Points, in no order, along strands that fork, close into loops and pass close to each other.
In the rows, zero is written as 128.
Two points are linked if the straight distance between their rows is under 101. Some points are linked to none.
k_418: [171 146 128 154 122  94 162 168 134 133  89 194 147 136 109 169 147 129
 140  97 108 162]
k_432: [105 123 129 110 165 156 113 156 130 106 107 102  90 144 101 209 188 129
 129 125  85 121]
k_189: [174 151  89  90  95 102  92 100 157 130 191 136 118 127 127 140 106 128
 129 124 154 135]
k_857: [ 73 139 146 106 153 145  71  80 141 134 170 121 153 141 131 161 130 139
 170 109 128 129]
k_40: [184 176  64 146 116 119 120 175 154  90 163 131 111 141 117 172 112 137
 122 121 113 131]
k_329: [126 137 175 125 131 145 113 126 134 118 105 103 129 155 132  99 124 121
 152 104  90 154]
k_325: [147 130 118 120 151 118  98 140 150 119 148 123 137 139  95 197 168 116
 177  85 104 152]
k_673: [171 166 120 137 136 150 142 155 118 106 125 191 102 139 126 181 135 116
  78 139 102 154]
k_580: [168 177 159 138  81  93 161 163 171 118  65 143 168  92 157  84 138 171
 111 116 113  86]
k_361: [123 178 138 182 101 106 109  88 137 147 144 103 149 133 201  86 105 110
 116 169  92 133]
k_832: [ 52  90 130  51 152 180 101  81  80 123 126 150  84  96 128 126 126 146
 134 150 150 134]
k_846: [ 66 118 161 146 140 191 130 127 109 118 116 101 113 142 109  68 108 147
 149 152 120 118]
k_287: [136 176  83 130  91 140 148 185 155  97 122  94 115 132 126 134 106 169
 168 127  95 118]
k_903: [172 106 165 153 118 115 128 163  91  90  60 141 131 133 148  85 110  89
  95  89 152 186]
k_107: [172 118 116 150 106  73 116 106 147 156 158 124 144 109 134 113 155 122
 175 128 123 163]
k_101: [110 135 159 116 141  76 119 129 180 123 121  96 111 134 114 161 156 132
 128  92 108  81]
k_438: [187 132  98 157 127  69 127 175 157  88 119  98  92 121 115 140 152 132
 117 115 104 115]
k_419: [144 205 106 166  79  82 127  95 155 164 107 105 153  93 189 111 139 135
 166 128  67  80]
k_986: [122 117  97  93 135 145 150 182 123 133 121  89 119 173 100 196 130 132
 174  97 110 166]
k_25: [195 102 131 139 131 149 158 215 113 111 100 104 155 133 131 166 177 127
  80 140 121 153]
k_354: [161 174  85  74  84 164 140 162 147 137 120 132 131 142 114 193 144 138
 149 112 107 131]
k_558: [171 134 113 155 154 170 153 168  91 104 131 178 109 134 117 161 121 105
  55 144 133 146]
k_347: [167 118 110 114 126 112 130 180 152 119 129  89 140 150  99 164 145 123
 181  84 108 165]
k_702: [166 156 121  94 120 123 133 184 179 101 131 107 139 144 121 188 139 139
  86 106 123  82]
k_777: [189 142  88 112  83 116 147 175 174  97 144 106 148 109 126  87 122 186
 132 143 138 106]
k_859: [114 122 120  80 119 131  83 117 141 123 132  83  95 123 121 134 149 129
 175 119 122 144]
k_730: [125 140 114  89 125 187 169 148  88 123 103 148  71 158 121 178 128 129
  91 160 101 147]
k_516: [144 140 182 155 116 105 117 140 165 124 141 162 193 108 154 105 138 142
  87 125 163 120]
k_526: [139 149 139  87 124 162 173 167 113 136  81 144 107 168 117 190 143 129
 102 125  81 145]
k_67: [ 84  94 128 101 147 140  67 113 129 112 129  65  86 110 119 112 165 132
 165 132 135 125]
k_428: [117 160 148 118  81 115 164 106 162 187 106 172 170 106 132 129 163 158
 161 128 112  83]
k_32: [ 97 109 112 129 193 190 108 110  92  97 160 132  84 101  90 155 131  86
  97 131 137 111]
k_82: [157 177 133 113 109 128 124 149 175 127 107 107 157 119 122 150 169 133
 170  79  82 103]
k_917: [137 116 149 142 103 120 119 112 134 136 140  69 130 114 159  49 124 123
 134 155 132 131]
k_504: [175 144 121  92 113 190 131 168 131 123 107 104 132 132 124 185 199 130
 125 148  83 157]
k_91: [128 115 159 156 149 109 135 106  93 126  93 140  75 151 129  99  97  88
 123 106  94 170]
k_26: [ 91 163 113  76  70 107 137  56 129 198 110 158 119 119 161 139 136 145
 138 165 123  96]
k_535: [156 155 152 151 110  43 130 123 168 153  98 135 152 115 145 137 151 121
 127  82 111  90]
k_116: [175  83 119 142 137 100 120 128 131 126 152 122 105 100 107 110 173 107
 156 134 133 167]
k_462: [168 112 126 146 154 146 150 169  88  88 110 180 116 134 120 150 102  97
  37 124 170 139]
k_778: [131 154  63  84 113 185  88 160 115 101 135 105  72 130 124 178 131 137
 122 165 132 141]
k_642: [ 41  86 157 113 185 169 101  85  97 125 121 140 131 122 107 135 161 161
 172 141 122 131]
k_848: [197 128 142 126 104  90 120 181 142  60  66 125 140 120 148 111 143 134
  58 105 165 124]
k_568: [100  84 136 133 147  92 167  91  84 153 123 140  84 143 130 101  80 104
 142 119 121 168]
k_888: [ 62 136 164 112 141 119 142 109 158 134 137 156 111 127 117 156 135 161
 109 135 125  83]
k_317: [ 58  97  95 145 197 194  83 100  92 111 166 125 117  81  84 132 125 106
 139 139 164 103]
k_750: [120  88 115 191 160 146 119 100 106 152 175  97 150  99 106  69  95  77
 144 135 166 134]
k_311: [127 119 169 120 173 161  81 118 132  99 168 110 145 154 116 140 117  97
 126  83 130 147]
k_455: [144  84 105  94 136 154 141 137 132 119 188 136 127 114  92 116 120 142
 108 144 193 122]
k_591: [194 121  70 114 110 192 140 182 114 106 171 106 123 130 107 139 133 131
 100 167 153 147]
k_309: [180 168  80 140 102 121 170 205 172  89 120 106 142 118 125 128 125 188
 139 135 107 101]
k_358: [151 119 101 164 142 187 160 173  73 115 107 118  94 150 100 103  87  85
 127 130 116 173]
k_571: [114  84 125 156 165 135 118 115 121 132 197 117 149 114 107 105 113 109
 148 123 170 137]
k_292: [137 125 190 116 157 155 117 139 131 119 129 150 183 165 121 139 116 111
 128  77 132 169]
k_646: [ 60 100 144 115 162 205 132  95  78 122 106 120  91 122  97  82 104 119
 126 152 136 111]
k_196: [105  85 152 152 187 177 151 142  95 121 134 120 148 141  87 102  90 101
 137 105 139 141]
k_76: [167 161 137 163 108 121 119 144 130  86  99 101  87 118 156  66 109 113
 110 128  87 136]
k_660: [156 158 156  98 118 144 164 173 133 140  48 134 148 166 125 194 159 120
 114  89  74 123]
k_530: [116 129 133 104 110 127 137  69 118 179 164 171 152 124 150 117 112 134
 145 153 140 168]
k_479: [155 113 146 124 127 128 124  84 114 145 158 176 135 115 140 103 123 103
 118 131 142 173]
k_947: [171  98 110 161 134  92 137 169 104  88 103 119  90 134 117  88  80  96
  65 111 170 122]
k_264: [ 78 141 145 162 133 135  77 103 155 129 173  77 159 125 147 107 139 144
 159 147 124 107]
k_414: [118 102 141  79 152  77 143  78 132 144 157 175 112 118 128 167 127 118
 112 106 135 130]
k_944: [ 99 128 147  99 165 159  64  84 120 117 160 102 132 158 125 146 111 110
 160  92 128 153]
k_999: [177 126 159 136 128 158 166 204 124 116  65 118 158 135 130 158 190 137
 100 131  84 158]
k_991: [183 194  80 140 100 166 132 179 127  98 145 126 121 150 134 177 104 134
 111 135  91 151]
k_909: [111  66 114 130 153  69 124  86 123 148 173  83 100 119 144 108 119  97
 107 145 167 106]
k_278: [182 111 103  99 106 153 140 176 154 102 167 109 139 125 103 105 125 154
 113 147 170 125]
k_457: [ 75 150 114  78 102 158 114 114 140 167 124 165 160 119 105 170 152 175
 200 123 137 127]
k_831: [109 117 167 164 139 191 149 161 123 104 121 111 139 126 104  58 122 134
 126 144 124 119]
k_461: [138  99 132 125 156 169 119 114 105 131 169 157 146 136 103 132 127 111
 173 108 133 204]
k_194: [ 31 103 123 102 149  77 156  63 107 169 147 148 115 126 156 164 115 144
 123 160 127 103]
k_183: [144 131  71 117 127 203 111 161 109  93 169 114  95 118 103 136 119 121
 116 164 158 136]
k_688: [194 175 109 164  85  70 118 150 156  96 114 158 179 115 165 105  96 161
  98 107 160 117]
k_365: [147 172 129 167 134 118 123 145 146 101 124 175  94 129 120 163 146 121
 101 132  85 129]
k_628: [ 59 130 102  93 106 112 105  92 134 175 122 133 130 111 133 150 145 169
 186 149 143 126]
k_463: [127 133 127  94 127 123 109 105 137 113 136 121  66 135 125 136 131 114
 114 128 124 126]
k_312: [133 187  91 114  77 115 108  79 147 183 162 160 158 121 145 157 115 134
 166 121 132 114]
k_710: [160 157 108 107 116 189 123 190 130  87 135  55 112 152 139 133 116 122
 100 135 108 134]
k_984: [ 38  75 138 144 200 128 138  38  58 148 140 138 121 109 146 118 111  94
 121 143 111 117]
k_679: [131  97  93 147 139 164 170 137  80 128 138 145  85 123  85  85  79 104
 136 143 151 153]
k_473: [ 92 148 133  88  71 110 167  88 151 196 118 156 151 121 144 119 136 166
 146 165 132  95]
k_719: [ 67 158 172 116 144 175 122 123 156 116 132 155 143 143 107 158 144 164
 133 130 107 100]
k_176: [171 183  86 119  77  92 110 108 163 145 179 146 151 135 143 132  82 151
 133 121 145 109]
k_449: [ 45 127  88 122 113  77 113  84 123 202 101 104 133 127 159 160 154 144
 190 160 113 115]
k_874: [171  99 142 168 171 147 106 145 107  98 123 117 111 108 106 103 135  61
  89 110 144 138]
k_150: [ 45  82 130  50 175 206  92 105  64 111  91 132 103 132 110 143 122 155
 160 131 135 142]
k_701: [152 120 101 102 148 115 121 169 163 101 174 114 124 145  99 199 143 128
 108 102 146 108]
k_883: [136 116 200 107 161 198 108 128 111 101  96 109 136 171 118 101 136 108
 117 105  97 150]
k_816: [ 87  92  71 150 141 140 106 101  88 140 137 120  61  79 105  94 131 125
 152 179 161 126]
k_914: [107 153 113 198 117 123  96  93 114 130 154 100  96 109 165  77 118 111
 129 184 110 125]
k_458: [140 132 143  76  82 110 124 119 178 146 149  93 155 119 137 103 135 155
 148 125 150 108]
k_385: [ 78  90 127 108 171 195  69 128  93 100  99  65  80 123  94 107 154 114
 157 137 133 116]
k_305: [ 69 139 101 129 112 103 116  68 125 175 145 129 128 118 183 134 151 129
 129 216 130 113]
k_488: [176 188 107 157 124 174 127 195 136  98 132 111 159 151 140 182 135 135
 129 116  72 157]
k_629: [137 110  93 106  94  91 108  75 145 157 168 111 119  96 153  97 158 144
 125 196 163 112]
k_213: [168 152 130 132  90 119 151 148 137 126 133 174 146 140 131 105  86 144
 121 121 141 159]
k_274: [139  92 115 171 165 168 146 188 116 104 156  97 144 138  83 115  89 102
 121 104 168 138]
k_899: [100  85 151 138 124 132 165 121 133 159 152 139 154 120 115  85 130 153
 159 154 152 147]
k_902: [117  93 179 161 160 140 141 156 108 114 119 126 161 148 124  88  83 105
 114  82 163 152]
k_759: [148 144 140 153 114  92 127 119 119 121 104 125  70 134 143  88 106 103
 111 127  96 150]
k_823: [ 83  76 153 120 199 202 136 128  87 106 132 118 145 153  80 127 128 129
 162 111 125 141]
k_121: [169 183 130  93  91 145 132 144 150 145  84 121 150 127 127 162 164 111
 163  52  71  90]
k_534: [109 123 120 101 132 189 116 170 121  96 130  59  95 159 110 123 115 121
 135 127 123 133]
k_511: [ 69  96 166 120 165 101 123  97 157 133 166 122 132 118 125 145 147 143
 118 130 141  90]
k_30: [162 104 159 151 123  88 134 103 111 147 128 186 160 114 156  92 116 112
  93 132 171 170]
k_835: [111 129 142 144 162 110 125 158 161 100 119 112  99 138 101 176 165 129
 128 111  93 104]
k_66: [131 109 151 183 191 150 113 108  96 109 123 131 120 103  98  92  98  49
  76 104 144 117]
k_674: [135  92 109 114 135 108 137  98 131 134 194 153 119 116 123 110 100 141
  88 156 191 104]
k_945: [ 88 159 111  62 109 174 107 132 141 152  96 150 148 131  96 195 167 157
 195  97 116 105]
k_17: [161 218 114 137  82 143 160 161 162 126  94 159 161 108 139 141 131 148
 151  85  81  70]
k_587: [ 13  90 136 128 180  96 137  49  90 157 135 129 122 139 161 156 121 132
 140 154 109 113]
k_468: [147 160 150 131 125 117 135 186 178  98 124 130 159 143 123 165 127 140
 101  88 127  94]
k_998: [ 88 124 127 105 146 206  75 152 110  87 108  53 105 158 111 119 129 136
 161 133 112 133]
k_641: [127 101 115 106 121  60 143  63 139 172 152 149 119 111 152 132 156 137
  95 182 145 102]
k_784: [132 144 182 131 134 142  89 111 168 116 174 129 163 116 142 107 138 124
  96 128 144 110]
k_241: [214 176  95 120  94  93 125 162 168 125 126 150 174 117 123 164 138 129
 142  69 125 109]
k_948: [ 57  75 117 129 164 102 164  67  91 171 145 104 132 136 183 120 129  85
 104 200 136 115]
k_720: [ 50  69 149  94 205 210 124 117  71 104 103 125 127 142  85 141 151 152
 167 131 120 131]
k_542: [ 78 171 100 159 103  86 102  88 131 171 125  98 134 150 156 145 102 128
 194 125  89 128]
k_477: [ 97  76 108 143 162  64 156  70 104 164 171 123 121 127 168 124 106  98
  74 178 159 102]
k_84: [151 125  83 106 113 160 124 104 102 126 155 184  84 106 108 132 137 130
 143 165 140 173]
k_443: [ 77 163  72 143  83  70 122 102 137 196 109  88 133 135 157 147 124 140
 206 131 100  97]
k_346: [116 121 129 168 130 104 122 132 147 143 188 111 161 138 130 113 103 133
 156 122 149 140]
k_654: [148 124  97  77 103  73 168 135 164 150 123 153 114 139  90 163 130 161
 125 107 142  80]
k_605: [175 191 129 166 120 144 140 203 154  89  98 122 175 131 143 157 130 141
 143  93  74 141]
k_802: [189 181 140 166 120 112 109 174 147  83 105 124 163 123 155 123 123 120
 135  81  92 156]
k_745: [ 91  99 145 118 202 167 126 128 104  97 121 135 100 142  91 200 175 116
 125 117  93 133]
k_471: [137 115 173 104 164 236 126 140  85 107  95 106 140 183 116 125 136 115
 129 126  89 168]
k_506: [115  85 106 108 133 109 167 108  92 140 141 134  72 136 110 107  81 117
 134 127 147 152]
k_559: [142 113 125 144 113  97 137  96 132 144 165 151 130 121 147  84 102 137
  71 176 172 107]
k_254: [117 188 178  88 103 159 110  80 146 151 108 157 149 147 143 133 128 130
 138 109  89 120]
k_507: [152 195 147 116  80 141 154 155 173 125 102 145 163 104 136 109 137 170
 133 119 101  84]
k_142: [139 124  86 133 116 150 166 213 136 100 138  80 126 153 103 138 108 160
 157 133 127 138]
k_546: [190 180  86 176  96  78 127 163 158  88 131 151 143 129 147 110  78 166
 104 119 129 114]
k_404: [107 168 128  89 101 152  96 127 167 140 109 105 154 125 115 160 160 151
 194  88 103  90]
k_226: [219 160 102 117 104 119 132 193 163 108 125 119 176 116 126 177 166 133
 129  89 114 132]
k_837: [158  94  88 148 167 162 126 181 114  96 174  84 110 136  89 149 107  88
  98 113 162 124]
k_509: [184  88 125 150 155 116 124 166 122  97 126 111 105 115 106 122 155  87
 106 115 135 149]
k_192: [ 40  94 161 125 173 158 104  63 106 142 153 159 147 106 129 137 166 156
 148 168 128 122]
k_603: [167 168  82 154 107  95 126 163 168  92 153 138 114 140 122 143  91 156
 108 121 127  99]
k_922: [ 78 113 173 155 145 145 102  68 106 156 132  68 157 156 179  67 124  99
 130 173 114 130]
k_163: [142 128 160 151 145 109 162 176 124 119  81 189 164 152 116 177 137 130
 125  82 121 169]
k_670: [140 122 157 175 140 165 128 117 112 109 114 141  98  94 113  56 134  94
  86 162 125 120]
k_125: [ 20  62  86 121 190 162  81  67  47 163 137 118 139  75 141 108 110 123
 156 162 168 124]
k_126: [ 78 104 147 107 148  78 162  70 116 162 142 165 111 130 149 148 105 131
 108 132 126 119]
k_250: [ 68  99 109 138 136 108 131  64  94 174 136 111 120 122 184 113 150 103
 128 210 127 134]
k_298: [136  69 142 160 176  80 154  99  95 133 143 188 115  98 126 123 120  96
  80 116 159 139]
k_633: [170 153  96 151 104 133 144 151 126 122 161 177 127 146 114 129  82 133
 139 129 133 171]
k_901: [ 82  72 119  78 140 141 115  53  78 171 168 105 132 122 155  99 102 108
 155 143 162 165]
k_338: [100 129 149 187 175 122 110 107 124 108 163 149  97 122 118 126 123  98
  96 132 119 114]
k_783: [ 51  88 132 161 180 170 101  81 106 133 174 138 141  84 112 120 153 131
 143 161 159 111]
k_119: [232 140 114 119 111 117 130 204 143  96  95 114 170 123 144 176 174 131
  84 108 122 143]
k_74: [101 183 116  82  83 122  94  64 133 167 114 161  98 105 151 152 150 135
 143 149 111 103]
k_767: [178 150 153 132 115 131 117 188 146  83 105  95 153 139 152 103 112 116
 117  89 115 153]
k_425: [135 198 114 177  94  73 128 103 161 145 119  88 159 114 207  92 120 128
 138 154  76  98]
k_161: [162 124 141 143  97  51 146 105 137 165 114 160 153 123 156 102 128 126
 113 133 141 142]
k_340: [155 114 156 159  99  81 142 165 114  99  69 160 159 133 147  94 105 130
 109  97 181 173]
k_578: [118 104 116 108 151 173 100 156 137  90 164  63 102 138 103 133 117 106
 116 117 152 114]
k_392: [113 123 102  99 106  84 159 153 166 147 129 108 116 145  91 157 117 164
 167 106 140 103]
k_665: [153 171 144 123  90  75 128  90 163 179 110 156 154 115 148 155 153 113
 128  79 108  60]
k_224: [134 151  94  84 110 208 113 148  89 114 105 119  78 147 126 169 139 124
 130 161  97 170]
k_85: [117  99 127 129 144 135 171 170 127 116 141 129  99 146  93 134 115 139
 117 130 145 125]
k_279: [128 119 117 123  99  99 108  97 146 139 164  80 108 107 153  79 139 133
 127 169 146 110]
k_72: [ 93 141 128 162 169 171 104 117 113  93 153 135  73 130 106 131 108  98
 104 137 124 110]
k_510: [197 136 110  86 113 132 100 122 151 110 173 147 118 123 118 148 132 114
 107 120 146 149]
k_525: [ 92 111 132  76 122 131 113  64 119 160 171 135 130 115 147 125 125 131
 136 153 157 141]
k_537: [185 141 118 160 105  75 125 139 165 140 135 137 168  98 132 117 162 138
 169 109 110 148]
k_380: [ 39  69  83 123 161 148  81  89  64 156 117  99  91  80 129  92 114 122
 164 167 170 127]
k_658: [ 53 104 133 122 130 132 131  94 109 147 118 139  80 115 125 110 136 153
 146 170 124 128]
k_678: [108  96 161 153 159 133 107  91 108 130 141  89  99 128 128  79 110  91
 122 124 131 131]
k_711: [104 142 127 152 130 116 132 128 157 137 154 163 145 120 103 158 151 163
 166 134 118 119]
k_661: [197 107 119 123  84  69 153 153 155 103  89 137 123 122 137  72 129 171
  75 139 156 105]
k_276: [165 155 125 187 109  67 136 149 157 136 126 171 171 120 123 139 132 143
 157  98 117 145]
k_168: [181 141 147 113  93  77 149 169 164  99  70 142 131 120 140 116 140 156
  79 114 133  93]
k_8: [165 130 110 113  89  45 138  78 153 180 133 145 138 121 156 126 142 130
 112 147 134 109]
k_681: [179 119 149 149 127 140 152 183  90 105  66 138 119 152 135 110 113  95
 106 104 112 199]
k_495: [137 141 104  90 140 120 107 143 163 118 158 120 125 143 101 217 147 120
 141  85 123 120]
k_659: [112 178 166 120 137 160 129 156 167 107 121 150 156 153 116 171 137 147
 113 106  98  97]
k_37: [ 90 103 176 121 169 137 150 112 122 128 124 157 127 145 106 139 138 134
 143 113 112 145]
k_201: [176 112 121 150  99  88 136 130 134 118 128 149 136 129 148  62  94 160
  54 160 185 104]
k_410: [181 119  90  86 103 158 172 187 101 116 112  95  85 165 129 138  94 131
  72 147 135 140]
k_35: [129 159 160 101 103 103 144  85 157 183 114 186 164 118 130 165 155 125
 136  93 116  89]
k_847: [177 122 139 136 131 183 130 187 114  89 114  77 129 147 131  96 106  95
 100 112 123 157]
k_602: [177 149 134 112 104 148 135 156 148 102 109 132 113 113 125 111 165 133
 122 144  94 141]
k_216: [195  82 136 149 138  78 121 186 131  78  93 111 126 115 126 110 157 106
  81  98 168 137]
k_377: [ 54 111 155  71 127 162 130 114 111 137  76 111  98 157 112 117 132 169
 182 133 111 136]
k_321: [102 127  90 177 121 125 111  91 103 130 153 126  63 105 130  90 112 123
 125 183 136 121]
k_423: [153 108 142 200 142 128 127 130 116 115 126 135 123  79 116  52 121  95
  74 153 163 101]
k_704: [153 144  75 148 103 141 127 134 120 124 162 169 104 120 105 124 116 149
 167 159 129 168]
k_228: [152 197 124 137  65 106 138 108 152 173 113 126 175 101 169 104 130 139
 179  99  88  82]
k_179: [108 141 116 163 120  72 124 108 152 168 168 106 171 154 146 141  98 125
 176 114 124 137]
k_648: [109 116 166 110 131  57 134 101 155 151 109 105 103 139 141 132 133 116
 110 111 117  97]
k_341: [132 112 173 133 146 154 148 168 119 109 121 158 169 153 122 116  93 118
 100  96 159 163]
k_555: [105 141  94  72 105 132  81  97 133 120 156 120  65 115 133 144 113 139
 119 149 160 114]
k_447: [ 83 114  86  58 126 160  84  96  94 124 152 147  65  95 127 138 108 135
 123 157 173 136]
k_853: [ 87  92  96  83 154 211 138 147  77 118 129 119  95 140  94 148 106 125
 145 139 145 158]
k_342: [ 80 150 121 132  95  81 122  82 147 167 119 100 109 121 173 120 148 136
 124 189 107  87]
k_796: [165 120 108 130 140 214 117 147  90  99 111  90  71 108 106 106 154  72
  99 161 109 137]
k_24: [184 155 121 136 102  89 135 149 183 129 112 116 157  87 118 133 191 151
 176  97  93  99]
k_215: [104 124 112  79 143 211 129 166  91 130 119  94 137 188 111 199 121 144
 164 120 108 170]
k_911: [ 62 145 176 139 158 152  64  78 142 123 142 103 162 154 136 137 144 154
 172 128 108 107]
k_431: [ 97  72 103 112 158 151 118 103 115 136 207 123 129 101 102 123 110 129
 152 137 197 134]
k_869: [186 103 134 103 124  91 146 166 143 117 119 156 148 137 115 151 137 129
 104  96 158 150]
k_143: [122  95 124 205 155 120 137  90  85 162 150 134 141 105 133  68  84  72
 106 153 161 134]
k_231: [173 152 159 120 116 143 162 203 147 120  56 125 185 138 135 173 181 136
 117  89  85 134]
k_966: [123 115 147  93 153 229 133 155  84 123 108  97 141 180 112 175 149 133
 135 134  94 165]
k_96: [148 103 138 145 145  91 141 145 108  92 111 186 126 132 131 124  96 120
  43 107 201 121]
k_452: [135 155 141 188 134 102 124 124 132 114 142 180 100 123 130 129 125 125
  95 144 111 123]
k_454: [163 131 121 163 117 162 174 195  96 109  95 140 114 154 116 103  99 128
 120 139 108 176]
k_230: [ 48  85 151 130 181 159 140  59  67 139 122 132 106 121 120  97 100 112
 133 138 119 120]
k_729: [178 158 106 175  93  23 143 129 163 161  93 125 176 101 164 124 136 137
 141  83 114  67]
k_83: [ 63  70 143 129 173  93 124  86 126 151 175  94 127 120 137 129 131 117
 125 138 154 105]
k_421: [149 128 114 118 126 147 131 114 104 113 133 157  63 123 111 125 126 107
 112 153 121 151]
k_891: [115 121  94  98 112  72 140  93 157 160 155 160 111 115 112 163 139 168
 125 150 153  83]
k_900: [137 139 155 142 101  28 142 125 149 132  68 174 152 130 151 141 125 140
  70  97 168  89]
k_110: [111  90 176 100 186 146 160 122 104 118 105 163 114 146 105 164 147 112
 114 101  94 153]
k_210: [145 128 151 139 119  60 133 138 131  97  77 188 133 136 142 138 106 140
  50 103 188 117]
k_841: [177 152 146 146  88  79 123 139 164 123 119 180 199 115 154 120 127 154
  94 109 172 124]
k_792: [133 120 158 131 100  82 144 106 135 161 123 109 148 136 172  78 111 125
 124 146 133 146]
k_281: [129  97 168 151 132 166 163 152 122 129 126 157 147 115 105  66 131 139
 119 149 151 142]
k_682: [ 68  86 137 147 142 146 132 127 122 145 145 112 147 129 103  96 143 166
 198 153 139 149]
k_934: [116 145 156  98 113 152 141 146 140 129  92 107 129 169 113 123 122 140
 170 102  93 147]
k_533: [125 133 119 131 108  74 145 153 174 146 138  91 147 133 112 138 121 156
 177  88 124  99]
k_36: [147 124 144 194  92  43 140 142 125 122  83 128 163 123 183  69 104 143
  90 136 162 129]
k_429: [151 149 153 165  74  61 134 150 121  95  54 150 157 131 176  88  94 144
  93 103 174 142]
k_450: [126  92 156 201 170 114 130  91  90 142 124 139 135  91 135  71 108  66
  69 138 160 120]
k_232: [151 158 153 184 125 161 115 145 119  84 112 121  99 107 137  58 121 107
  97 150  97 133]
k_630: [133 170 115  84  91 120 133 102 147 149 103 172  87 113 118 162 153 137
 135 136 100 106]
k_980: [126 160 139 124  95 135 167 159 143 138 104 148 137 156 116 120 102 152
 158 111 105 144]
k_395: [ 90 162 149 165 122 120  99  74 127 152 140  90 153 162 193 102 104 104
 138 160  92 135]
k_315: [146 195 124 121  75 120 122 107 148 169 121 141 163 134 144 133 114 128
 181  79  97 110]
k_663: [ 73  82 157 145 149 141 122  77 102 175 141  76 176 143 164  74 138 111
 160 174 132 144]
k_631: [122 114 157 135 139  25 133 108 143 143 117 144 124 142 150 144 108 117
  74  98 149 102]
k_49: [ 92  61 150 114 150 138 131  59  89 179 156 102 163 130 152  85 125 105
 156 154 149 170]
k_117: [134 161  94  76  76 110 151 120 156 161 106 160 105 115 102 168 156 157
 153 112 118  67]
k_787: [ 69 120 123 161 123 149  98 128 137 131 155  87 141 107 131  84 146 162
 182 171 137 125]
k_838: [146 153 155  77 108 115 149 131 148 153  75 144 128 153 112 168 139 111
 141  62  94 111]

A piece is all that can be reached along the links. How many separate loops has the piece of each point below (a circle has one, a figure eight two, a Y none), and how many tips (points with one link)?
k_30 | loops 1, tips 4
k_325 | loops 1, tips 4
k_509 | loops 3, tips 5

A fork is a point with three links, a tip a point with one. Leave the first point through the second and follow the links. Name the first fork or tip that comes.
k_900; k_631 | k_37
k_831; k_281 | k_196
k_679; k_506 | k_450
k_179; k_542 | k_82
k_176; k_312 | k_361
k_719; k_888 | k_342
k_361; k_395 | k_161
k_591; k_183 | k_660
k_660; k_231 | k_241
k_423; k_670 | k_36

Name the points in between on the shortest way along the links from the first point to the second, in order.
k_194; k_857 | k_587, k_984, k_230, k_646, k_846, k_831, k_281, k_899, k_682, k_787, k_264, k_911
k_777; k_679 | k_278, k_455, k_431, k_571, k_750, k_143, k_450, k_423, k_670, k_232, k_76, k_759, k_91, k_568, k_506
k_660; k_76 | k_838, k_121, k_82, k_24, k_537, k_107, k_116, k_509, k_874, k_66, k_450, k_423, k_670, k_232
k_325; k_859 | k_347, k_986, k_215, k_966, k_471, k_883, k_329, k_934, k_980, k_213, k_633, k_704, k_84, k_421, k_463
